Each scene shows the same named points in several views. A view is turned or mirrored, and shifted as a whole, has a little noise and may leave points out.
In the rows, 128 means zero.

Scene 1
View 1
Q231: [151 101 130 136 116 109 117  87 107  95 134 144 152 119 116 148 113 140
 139 163 117 173 181 123 177 144  98 130 158 143 128  65 124  56  97 142
 114  83 134  74 114 133 157 150 117 152  94 136 114 143  72 173]
Q204: [116 122 141 129 124 140 104 114 110 103 134 138 168 114 111 125 151 148
 158 132 143 146 138 107 127 119 133 103 130 161 145 126 145  82 111 125
 128  95 154 105 132 125 143 128 118 129  90 139 122 123  88 135]
Q795: [ 78 130 134 212 142 119 117 110 103 110 154 153 169 144  85 154 140 104
 165 135 112 165 133  96 114  91 113 151 116 172 193 154 167 102 124 133
  93  81 131 141  98 144 126 162 147 155  69 128 114 136  64 110]
Q610: [ 94 121 118 161 136 140 126 128  92 123 137 163 167 131 131 145 176 134
 163 140 175 158 140  91 136 123  99 115 123 156 160 137 168  79 103 137
 128 117 149  84 104 124 145 101 120 122  83 113 143 124  82 114]
Q122: [103 127 132 170 137 141 110 131 113 114 148 140 181 120 116 132 174 145
 176 122 166 157 130 100 106 113 142 107 106 176 176 187 168  94 120 113
 129 114 179 123 102 139 125 129 125 124  64 130 152 125  69  97]
Q42: [110 134 118 188 146 112 125 121  99 125 143 150 152 134 106 150 137 116
 161 142 123 171 151  91 135 139  91 149 132 158 165 117 160  72 120 149
 116  96 133  99 102 137 147 151 140 147 102 123 118 126  66 120]
Q421: [105 147  83 227 179 105 151 159  79 164 148 163 139 139 129 162 165 102
 178 147 160 181 156  66 133 175  53 167 123 157 178 134 188  55 128 164
 132 133 147  74  67 141 153 132 142 134 115 103 149 116  52  78]
Q759: [ 68 139 124 220 153 112 125 112  88 122 148 164 153 152  82 159 135  88
 161 144  97 168 130  84 123 102  81 172 125 166 189 118 170  93 125 154
  88  78 105 126 101 138 140 162 158 163  93 119  97 130  71 115]
Q755: [135 162 118 150 161 119 110 164 106 142 133 120 143  99 105 115 148 141
 180 119 128 146 132  80 103 178 112 124 126 165 144 127 159  56 140 139
 153 112 161 100 134 139 156 142 137 124 146 145 117  95  79  99]
Q807: [ 62 127 128 182 138 138 124 116  85 120 139 171 164 148 107 150 166 107
 159 141 141 155 124  81 128  94  89 137 123 160 174 128 173  95 107 149
 108  97 115 103 114 119 144 116 137 139  86 111 115 124  91 118]
Q571: [145 143 104 156 158 114 125 155 101 145 132 138 140 111 127 132 153 139
 173 138 151 163 154  85 132 189  89 130 133 156 140 114 159  46 127 146
 151 123 159  72 111 136 161 131 127 123 132 130 135 107  71 105]
Q866: [ 62  94 165 131  95 156 100  66 101  68 134 168 187 140  98 144 149 129
 134 145 129 147 124 118 146  40 133 104 138 157 161 115 143 112  84 125
  88  66 111 119 138 113 135 118 118 150  46 125 101 147 104 171]
Q746: [ 76 154 148 151 141 150  98 144 103 121 135 134 172 117  89 111 170 135
 174 108 130 130  95  82  82  98 142 109 108 178 170 165 170 100 134 126
 126  96 146 139 152 128 135 130 138 126 103 141 107 101  99 101]
Q703: [118 140 146 173 139 118  96 121 127 107 150 116 172 113  75 122 129 134
 174 117 102 154 130 105  95 112 156 130 117 181 173 164 149  93 139 114
 113  78 161 156 122 152 122 181 142 148  87 155 114 121  67 109]
Q152: [118 142 124 189 153  91 118 112 100 121 139 143 132 132  77 148  98  97
 150 149  69 167 154  91 138 147  79 173 146 156 158  74 146  63 132 164
 101  66  99 110 123 143 154 185 155 167 134 140  75 122  76 140]
Q605: [125 120 146 111 118 134 101 108 110  98 126 139 159 110 106 124 135 148
 147 138 122 148 142 109 143 122 125 107 145 153 130  93 133  71 105 132
 127  83 136  95 146 125 152 132 119 138 108 143 102 120  97 158]
Q187: [101 109 154 133 112 145  98  96 117  85 137 143 181 122 104 131 147 146
 152 132 136 149 131 115 128  84 147 100 126 165 155 140 140 100 104 115
 113  84 147 121 130 126 132 132 118 136  64 139 121 134  87 144]
Q503: [111 128 147 142 125 123  99 104 112  95 135 135 163 120  87 127 122 129
 152 134  96 148 133 108 124 110 128 127 135 164 149 108 138  87 119 133
 110  71 128 125 142 134 141 158 135 152 101 146  92 123  89 145]
View 2
Q421: [136 106 105 124 160  51  89 109 104 121 102 175  84 139 107 151 109  90
 140 143 141 105 138  83 128 207  81  94 132  86 117 103 135 151 175  92
 129 181 112  97 112 178 121 193 116 158 169 130 132  69  50 115]
Q231: [141 122 126  87 127 154  90 110 163 119 114 132  88 203 140 136 134 149
 152 111 142 156 114 128 176 134  90 131 146 124 118 149  89 124 155 165
 109 127 195 101 123 126 122 131  84 109 161 128 133 143  71 128]
Q746: [153 112 111 120 127 110  90 212  77 141 112 132 123 165  55 103 171 157
 138 143 130  98 178 125 104 128 122 115 132  96 124 139 166 132 125 129
 126 139  90  86  93 121  84 100  86 183 150 112 121 100 114 180]
Q503: [147 118 133 104 129 164  87 164 117 136 119 122 108 188  95 121 166 154
 146 122 140 117 144 126 156 121 113 124 146 120 138 144 135 140 149 153
 119 122 157 103  96 105  99 109  68 147 156 112 125 135  99 169]
Q759: [149 119 120 123 155 128 102 127  93 125 121 141  97 142  78 150 144 100
 126 139 157  92 144  72 169 154 106 125 150 101 167 125 171 176 196 105
 130 137 153 109  88 123  88 158  61 151 150  95 133 107  96 171]
Q204: [150 120 115  99 120 121  88 169 130 125 117 134 113 189  95 108 149 164
 147 130 134 144 151 139 130 120 105 127 136 108 110 150 122 113 119 152
 117 134 128  88 114 128 103 103  97 147 150 125 124 118  98 154]
Q605: [148 121 113  91 111 147  88 166 137 134 115 121 102 195 109 120 160 173
 150 119 131 134 139 138 140 127 105 132 143 119 111 152 103 115 133 165
 105 124 154  98 118 112 112 100  78 134 151 120 129 137  88 149]
Q42: [142 116 122 114 147 118  92 129 116 125 114 147  95 166 102 139 136 120
 142 130 146 116 136 102 153 158  99 113 144 106 130 126 138 149 167 123
 125 147 145 101 104 139 108 152  89 147 162 121 128 105  76 145]
Q122: [145 118 123 127 138  81  91 171 110 109 119 158 126 172  67  94 123 135
 136 152 136 151 168 134 128 114 106 115 125  90 114 144 167 125 107 125
 149 146  96  72  99 162  86 114 123 175 159 127 115  80 108 159]
Q571: [131 105 117 110 137  92  74 147 119 140  99 153  87 178 123 133 139 141
 158 124 123 111 136 128 111 185  90  91 131 107  94 114  98 123 142 137
 112 168 117  95 123 154 130 151 120 162 176 146 129 100  46 114]
Q610: [155 121  85 103 124  67 101 148 129 110 112 154 110 158  91 122 121 136
 136 138 136 146 155 111 124 147  91 132 131  87 105 144 130 115 133 123
 122 149 116  85 124 156 102 131 101 138 143 118 132  87  91 140]
Q807: [162 123  83 108 128  92 110 147 110 115 116 142 107 143  76 135 139 125
 127 139 145 116 156  85 136 148  99 143 141  89 135 140 149 140 162 113
 116 139 128  98 112 135  90 138  68 137 133  97 138  97 104 160]
Q755: [130 100 131 117 138 114  65 183  94 159 101 141  97 183 106 120 165 153
 162 126 120  85 148 135 101 177 106  81 129 113 103 112 113 130 136 142
 115 164 101  95 106 134 121 133 113 185 180 143 121 108  58 135]
Q703: [137 116 168 134 153 153  79 175  92 135 122 141 118 193  73  99 155 138
 144 140 143 120 155 134 153 109 122  97 136 115 145 134 177 157 132 139
 153 128 127  89  75 124  87 112 104 187 176 127 110 112 104 185]
Q187: [155 128 118 104 120 131  98 171 132 114 128 132 123 187  80 100 145 161
 136 135 138 158 158 136 148  93 111 141 139 106 124 164 146 120 118 152
 130 117 141  84 106 123  89  90  88 142 142 114 121 118 121 172]
Q866: [175 139  88  88 107 139 124 158 143  99 133 119 124 170  74 114 144 158
 123 131 151 166 158 111 168  81 108 179 152 102 142 180 152 122 141 146
 117  99 167  92 111 108  75  85  48 106 115  86 133 130 145 187]
View 3
Q759: [ 71 139 117 120  95  88  66 130 136 105 141 129 149 141 145 110 178  99
 170 137 111 149 120 111 119 131 170 111 167 176 177 133 109 125 110 157
 129  86 146 169  96 164 145 121 160 144 173 103 161 161 125  54]
Q122: [104 139 150 162 180  84 131 104 146 103 147 119 129 189 118 102 126 138
 194 134 147 140  95 107  92  93 179  99 120 189 140 136 108  65 148 138
 161 102 141 120 103 158 133 145 148  99 154 178 133 137 146  91]
Q795: [ 76 142 120 134 122  81  90 116 143 115 134 128 139 162 142 110 173 101
 190 141 126 151 105 100 102 121 182 107 158 179 164 139 104 107 119 159
 155 102 153 157  94 170 145 142 153 130 174 139 149 153 132  50]
Q866: [ 81 118 121 117 127  98 170 137 123  82 116 131 144 194 178 155 141 111
 143 155 122 155  85 159  77 163 136 105 145 136 110 173 152 101  99 143
 143 142 180 161  91 191 178 149 148 129 140 157  92 158 161  57]
Q571: [119 135 135 140 168 117  92 149 130 107 176  83 154 140  91 102 131 167
 165 104 126 119 132 133 132  96 179  92 117 144 168 110 128  92 143 115
 115  66 100 106 121 115 118 114 143 105 128 106 145 137 128 144]
Q503: [ 83 134  84 113 140 103 115 130 128 121 132 100 153 154 128 123 165 132
 168 139 128 146 107 137 100 147 164  98 161 125 155 166 150 101 116 130
 144 108 138 138  97 166 149 151 154 119 108 125 106 153 144  81]
Q42: [ 94 136 125 129 129 101  89 145 133 109 151 103 151 144 126 116 159 129
 170 119 115 135 120 121 119 118 179  97 142 151 166 120 120 111 124 140
 131  87 129 139 106 140 134 125 144 128 160 110 147 149 127  93]
Q703: [ 79 147  85 136 163  85 100  98 144 143 130 105 138 163 110  95 177 128
 211 142 144 149  98  95  93 117 192  97 167 161 170 160 122  80 138 138
 177 105 135 125  94 168 133 166 156 108 123 153 121 147 137  66]
Q204: [101 132 119 134 169 106 140 130 129 104 142 100 145 175 121 122 132 148
 166 135 134 136 101 144  99 124 161  94 131 137 133 152 143  79 128 121
 143 108 136 121 104 156 144 142 147 104 116 148 106 144 152 106]
Q807: [ 89 135 152 134 121  97 105 130 134  74 152 134 147 167 148 118 131 115
 150 142 121 144 117 136 113 126 153 113 135 179 145 136 114 103 117 143
 115  89 144 159 103 162 152 110 160 129 162 125 149 156 141  79]
Q421: [114 141 176 151 129  98  56 154 141  91 183 106 149 133 105  97 138 137
 171  95 109 123 143 106 151  76 191 103 115 183 182  73  87 114 141 143
 106  49 109 129 124 109 113  90 140 125 198  93 198 139 107 126]
Q755: [107 148 108 137 176 115  80 116 137 118 168  90 152 141  84  78 134 164
 179 125 141 129 128 127 124 101 177  99 139 154 176 139 131  75 143 110
 128  58  93 108 112 132 117 125 166  94  96 115 136 148 135 131]
Q746: [ 84 150 116 142 169  96 107  80 148  97 152 131 138 178 114  76 124 135
 178 163 155 150 102 124  95 117 152 116 152 191 154 177 122  59 134 127
 142  82 130 133  98 179 142 134 187  97 100 156 126 157 158  81]
Q187: [ 91 129 116 133 163  98 155 122 133 105 128 112 140 187 140 133 139 131
 171 144 135 145  89 137  82 134 159  96 139 142 126 163 141  82 123 134
 156 128 157 133  96 173 157 158 147 110 127 164  98 146 157  81]
Q605: [ 98 123  93 112 157 121 141 147 120 107 140  88 158 159 127 136 141 151
 147 132 125 135 106 165 100 148 151  91 142 105 133 163 169  94 114 114
 127 111 135 124 104 156 151 142 146 113  92 122  89 150 153 110]
Q610: [113 127 166 148 154 102 129 138 132  76 161 118 142 177 131 121 111 139
 155 123 124 134 112 138 111 105 160 102 109 167 131 120 120  87 133 133
 118  92 139 130 113 144 142 116 143 114 162 141 140 142 144 110]
Q152: [ 76 136  75  95 100 108  57 152 126 131 143  91 167 112 124 119 197 124
 163 122 107 139 130 128 131 147 179  95 179 115 190 137 140 138 109 138
 124  82 122 152 101 143 138 126 152 142 131  70 141 162 118  86]
View 4
Q231: [104 113 129 146 120 182 136 137 123 177 111  72  79 143  92 149 124 143
  90 167  91 145 150  99  58 167 149  93 112  75 142 119 121 113 109 161
 108 107 143 128 165  54 115 114 132 117  99 123 132 128 117 127]
Q204: [106 131 137 155  91 135 134 136  99 166 142 122 112 150 126 145 127 107
 111 146  96 128 141  93  93 139 157 134 122  91 157 146  93 123 152 115
 103 125 132 107 151  86 127  96 143 147 119 119 132 144 113 138]
Q807: [126 140 138 158 114 133 162 154 127 158 140 140 120 137 119  92 141  99
 114 117 111 150 113  86  77 123 165 115 153 117 135 133 103 140 144 107
  93 117 104 119 132 119 174 134 121 106 111 142 114 165 134 136]
Q421: [104  97 146 160 155 141 202 157 137 181 106 130  89 147 119  13 148 123
 100 126 134 157 103  57  45 133 129 141 135 123 105 181 119 147 128  99
  75 154 123 160 125 162 133 116 169  80  79 140  77 146 103 171]
Q42: [123 120 137 147 113 154 168 160 122 171 119 121  83 140 107  88 127 121
 110 157 107 153 115  75  56 142 151 119 131 110 137 150 103 137 128 123
 102 124 116 132 130 118 134 123 143  97  94 125 112 144 128 153]
Q187: [108 140 126 162  73 132 120 145  86 156 157 140 108 148 123 161 124 108
 115 155  81 129 145  95  92 134 169 134 129  85 173 127  96 121 153 117
 104 105 113  93 160  97 155  97 125 139 128 121 149 153 122 124]
Q795: [135 139 126 156  81 138 161 177 104 153 144 163  78 140 111  92 119 118
 124 171  86 159 106  69  56 126 166 129 144 117 163 142  93 145 142 113
 102 103  79 111 127 151 173 124 127  81 104 120 130 157 147 144]
Q610: [ 91 121 137 167 128 123 151 138 114 167 137 132 123 149 130  97 146 106
 100 113 113 135 131  86  83 130 150 140 139  95 132 148 113 128 147 102
  81 133 126 127 159 120 156 102 142 125 112 145 113 156  96 134]
Q122: [ 94 124 130 172  86 104 139 153  76 161 155 170 102 156 143 105 129 109
 115 151  92 127 133  71  87 124 155 175 131  96 166 168  96 133 167  86
  86 131 105 110 154 152 151  78 155 125 118 123 128 151 101 144]
Q746: [137 154 149 154  63 110 152 150  93 156 159 162 132 150 146 121 124  76
 141 138 105 127 113  77 107 117 167 151 132 123 167 166  61 141 179  81
 108 138 106  94 112 117 136 101 149 150 124 107 123 156 140 157]
Q152: [162 132 145 127  97 192 186 165 144 171 108  89  66 134  87  99 111 126
 124 182 106 168 101  75  41 157 155  78 121 124 140 138  84 141 110 149
 127 117 117 130 102  82 111 147 138  90  85 105 114 131 172 165]
Q605: [117 133 141 147  91 158 133 132 111 171 132  94 111 149 119 163 124 108
 112 148  99 130 144 101  89 152 159 110 116  90 156 136  90 116 141 132
 116 121 142 108 146  55 114 109 137 154 119 115 134 139 127 136]
Q503: [142 144 138 141  70 158 145 150 105 161 139 115  95 142 110 151 111 110
 126 171  89 143 127  89  78 145 166 109 121 101 166 133  79 128 139 132
 121 112 119 103 127  80 126 115 131 127 114 105 138 140 150 146]
Q755: [125 121 159 144  98 141 176 138 107 182 120 114 103 155 137  96 126 102
 127 152 122 125 119  68  84 143 137 147 105 119 140 193  71 135 152  98
 108 165 145 127 112  97  78  92 184 149 103  99 100 125 121 184]
Q759: [153 142 135 144  96 157 181 178 131 156 132 143  85 131  99  76 124 112
 123 155 101 171  91  73  49 130 166 100 148 127 141 135  94 150 126 122
 107 104  86 121 108 136 169 149 121  71  94 124 117 159 164 151]
Q866: [123 158 121 160  76 139 110 149 106 146 164 131 126 136 109 179 129 103
 110 135  77 141 138 111  91 129 185  96 152  82 172  85 105 120 143 133
 107  77  99  86 162  80 196 127  85 126 133 139 159 172 141  98]
Q571: [101 102 153 153 133 145 176 134 120 187 106  97  99 155 126  83 138 116
 106 137 128 131 129  72  74 148 130 139 109 106 121 181  98 130 138 110
  94 162 152 145 132 100  88  97 179 133  93 120  94 128  98 171]
View 5
Q746: [144 119 153 142 163 169 152 100 122 133 102 183  98 153 129 138  86 125
 108  84 179 124 166 127 118 118 114  82 108 104 144 159 134 113 135 186
  97 132 199  98  96 113 168 114 125 142 119 148 153 170  84  81]
Q807: [147 137 126 140 129 167 128 104 114 147 160 152 127 142 129 127 106 134
 129 120 140 143 146 135 125 116 132 101 131 110 126 154 136 100 168 156
 113 140 177 107  98 140 170 118 108 102 130 106  99 192  83 104]
Q204: [139 120 139 156 154 140 117  99 133 153 122 148 106 129 109 135 121 139
 108 110 161 134 167 118 104 118 124 106 120 106 122 156 129 108 135 160
 121 120 176 115 107 103 136 122 102 134 131 144 136 136 133 136]
Q610: [157 135 121 146 105 151 124  98 101 154 146 144 114 149  95 106 129 147
 131 125 140 156 168 134 102 115 131 109 122 121 121 170 131  98 150 147
 118 142 189 143 104 113 158 132 110 116 128 116 139 149  93 127]
Q42: [138 132 134 143 133 163 129  99 147 138 142 131 136 142 141 122 140 124
 108 150 115 154 130 131 113 132 124 103 136 122 126 156 125 116 165 154
 116 126 170 134 107 118 155 135 122 119 143  82 112 175 116 106]
Q703: [125 130 167 153 188 158 142 110 181 129 120 163 127 140 133 169 111 126
  79  97 154 122 137 131 110 154  87  84 129 114 151 148 135 130 142 182
  92 136 178 100  98  97 169 142 129 154 112 128 126 157 138  72]
Q152: [119 119 145 142 166 178 130  97 180 127 123 123 143 126 194 129 139  99
  91 177 103 153 102 113 133 131 135 104 147 114 119 141 119 130 177 164
 128  86 146 106 107 130 134 118 125 113 169  65  83 202 139 102]
Q866: [132 135 127 159 159 135  89 117 118 175 182 153 124 106 112 170  85 153
 130  82 177 109 165 122 130 110 130 116 144  80 112 131 151  82 153 154
 127 132 149  60 101 144 145 102  63  99 113 163  65 162 121 147]
Q795: [137 150 144 146 149 168 133 114 155 137 164 154 149 143 133 153 108 134
 107 114 134 136 129 142 123 148 103  93 144 115 145 151 142 113 169 166
 100 154 171 101  94 128 189 141 119 116 112  96  89 191  98  76]
Q231: [123 123 129 160 149 133  93  99 162 162 145 104 132 107 134 132 159 134
 101 161 119 150 140 111 106 120 137 127 144 111  99 143 122 109 153 136
 145  97 138 124 120 108 107 128  87 120 156 107  94 133 180 169]
Q755: [140 107 150 143 151 166 155  83 145 124  71 152  99 156 140 104 140 109
  91 146 137 155 150 117 102 121 124  91 105 127 133 171 110 133 132 173
 111 104 196 147 109  87 137 129 147 158 156 105 183 151 122 100]
Q759: [139 143 137 135 143 183 135 109 150 131 161 144 151 142 164 136 113 119
 113 142 117 146 114 135 134 138 123  97 147 116 137 149 136 116 185 165
 110 136 163 101  95 145 182 127 122 100 135  71  75 218  90  75]
Q421: [163 143 117 132  85 181 152  92 121 124 139 126 138 175 124  76 162 126
 123 181  87 189 129 142 100 137 129  97 129 149 133 185 116 119 175 144
 110 151 197 188 104 110 180 154 151 114 145  43 147 187  76  87]
Q571: [147 115 131 145 121 158 141  83 133 132  96 130 108 156 126  86 162 122
 103 165 115 172 150 120  95 118 135 103 115 132 122 175 109 124 144 152
 121 110 190 172 115  89 133 139 138 144 159  88 173 142 122 124]
Q503: [121 117 150 151 180 155 120 101 160 144 125 148 123 120 148 152 112 122
  97 120 153 126 141 115 123 124 122 103 131 100 123 138 133 116 149 170
 119 104 159  87 106 119 134 113 104 132 140 130 104 163 142 119]
View 6
Q746: [133  98  97 122 157 138 121 123 149 110 188 123 156 190 180 133 154 110
 142 173 144 133 184 132 131 117 167 133 150 118 127 123 149  83 166 123
 107 118 127 193 150 172 156 136 105  94 122 128 128 149 153 117]
Q42: [115 119 137  99 154  94 153 119 163 114 172 118 125 112 159 106 143 134
 127 123 120 114 116 123 143 100 151 112 159  95 132 106 161 124 135 113
 146 117  85 154 177 173 149 120 135 121 121 111 162 128 119 125]
Q152: [134 123 154  80 158  77 161 109 148 137 170 112 104  99 137  83 139 145
 143  97 129 109 136  99 148 100 178 116 147  77 182 112 177 119 136 138
 146  93  84 171 159 164 143  92 137 130 103  69 208 117  93 111]
Q605: [137 161 104 120 156  95 126 121 134 129 143 137 157 125 135  97 142 122
 119 126 110 131 151 102 129 114 189 126 127  78 124 121 160 104 121 110
 149 110 130 174 100 150 145 143 124 142 119 118 149 119 165 116]
Q866: [109 159  85 127 140  86 116 108 128 165 127 183 146 192 180  84 141 163
 121 152 123 148 184 118 149 157 169 139 145 104 139 137 119 105 133  73
 130 120  84 112  95 135 126 165 136 133 118 151 153  97 146 136]
Q759: [108 101 145  82 150  89 159 104 159 140 179 128 102 144 179  92 144 161
 142 128 136 115 143 125 160 118 146 121 173 108 175 116 152 124 154 121
 129 110  55 136 191 169 137 107 142 111 103  99 192 120  78 127]
Q795: [101  95 132 105 146 103 149 114 165 127 174 142 114 168 191 116 142 140
 142 133 155 126 149 136 148 124 145 118 170 133 159 102 144 117 155  93
 134 118  57 140 171 165 146 121 133  95 129 115 156 131 109 134]
Q204: [126 143 101 126 153 108 125 126 145 117 151 137 157 143 155 117 144 116
 121 141 120 133 145 119 127 113 173 123 136  98 111 114 153 105 131  96
 143 121 121 170 119 158 150 149 122 126 131 131 129 131 170 123]
Q703: [127  91 128 119 152 117 139 124 160 115 174 139 129 168 171 142 134 101
 151 116 180 129 167 126 128 117 173 112 144 137 165  89 164 100 160  92
 147 109  90 193 125 159 160 122 109  84 147  94 141 145 151 121]
Q231: [124 174 131 114 152  65 144 119 144 133 125 143 137  82 122  86 131 136
 108  91  99 125 108  96 135 108 181 112 131  71 130 107 165 131 102  91
 177 108  97 146 105 147 139 138 145 157 125 110 164 107 150 125]
Q571: [133 127 130 108 161 111 149 131 166  83 177  87 151  76 133 124 150 100
 110 131  98 110  91 120 125  76 159 107 147  77  90 106 182 118 122 131
 150 122 131 188 182 189 165 127 127 131 121 114 132 146 153 117]
Q503: [133 135 116 112 154  95 134 116 140 139 155 141 137 147 149 101 137 129
 137 119 139 131 169 107 134 124 185 123 136  98 157 116 160 101 139 106
 143 104 106 174 108 148 145 128 122 122 121 100 165 122 145 116]
Q122: [109 103 106 132 147 127 131 132 169  96 173 137 153 167 185 151 146 102
 124 154 143 132 133 149 127 115 145 111 158 134 102  97 145 108 148  81
 142 138  97 162 158 176 160 151 117  93 153 146  97 148 167 134]
Q610: [109 132 103 120 151 111 136 125 158 103 162 124 154 131 171 117 152 128
 107 164  98 126 111 136 139 105 139 120 163  97  83 120 142 121 129 104
 135 134 106 140 177 177 149 151 136 127 122 154 119 131 149 135]
Q421: [106  96 149  92 155 109 171 127 186  79 196  80 125  82 167 120 155 125
 115 146  98 101  65 145 145  75 118 101 185  96  98 102 166 142 136 135
 141 133  81 149 253 205 158 111 143 116 119 124 142 149 104 131]
Q807: [109 119 110 105 152 105 141 114 154 125 172 127 139 154 183  98 155 153
 122 165 110 125 142 133 151 120 142 130 171  99 121 131 137 116 144 117
 118 126  88 132 183 173 140 136 136 122 107 142 155 124 116 134]
Q187: [118 141  96 133 146 105 120 121 143 133 141 161 152 173 171 117 141 126
 125 138 136 141 165 122 133 134 171 125 142 113 126 113 140 104 137  77
 145 121 101 151 100 147 146 157 122 118 139 139 128 121 168 130]

Which points are out of place in each view (at most two, in the order of its rows)? Write none if all are in place.
view 1 => none
view 2 => none
view 3 => Q421, Q605
view 4 => none
view 5 => Q807
view 6 => Q759
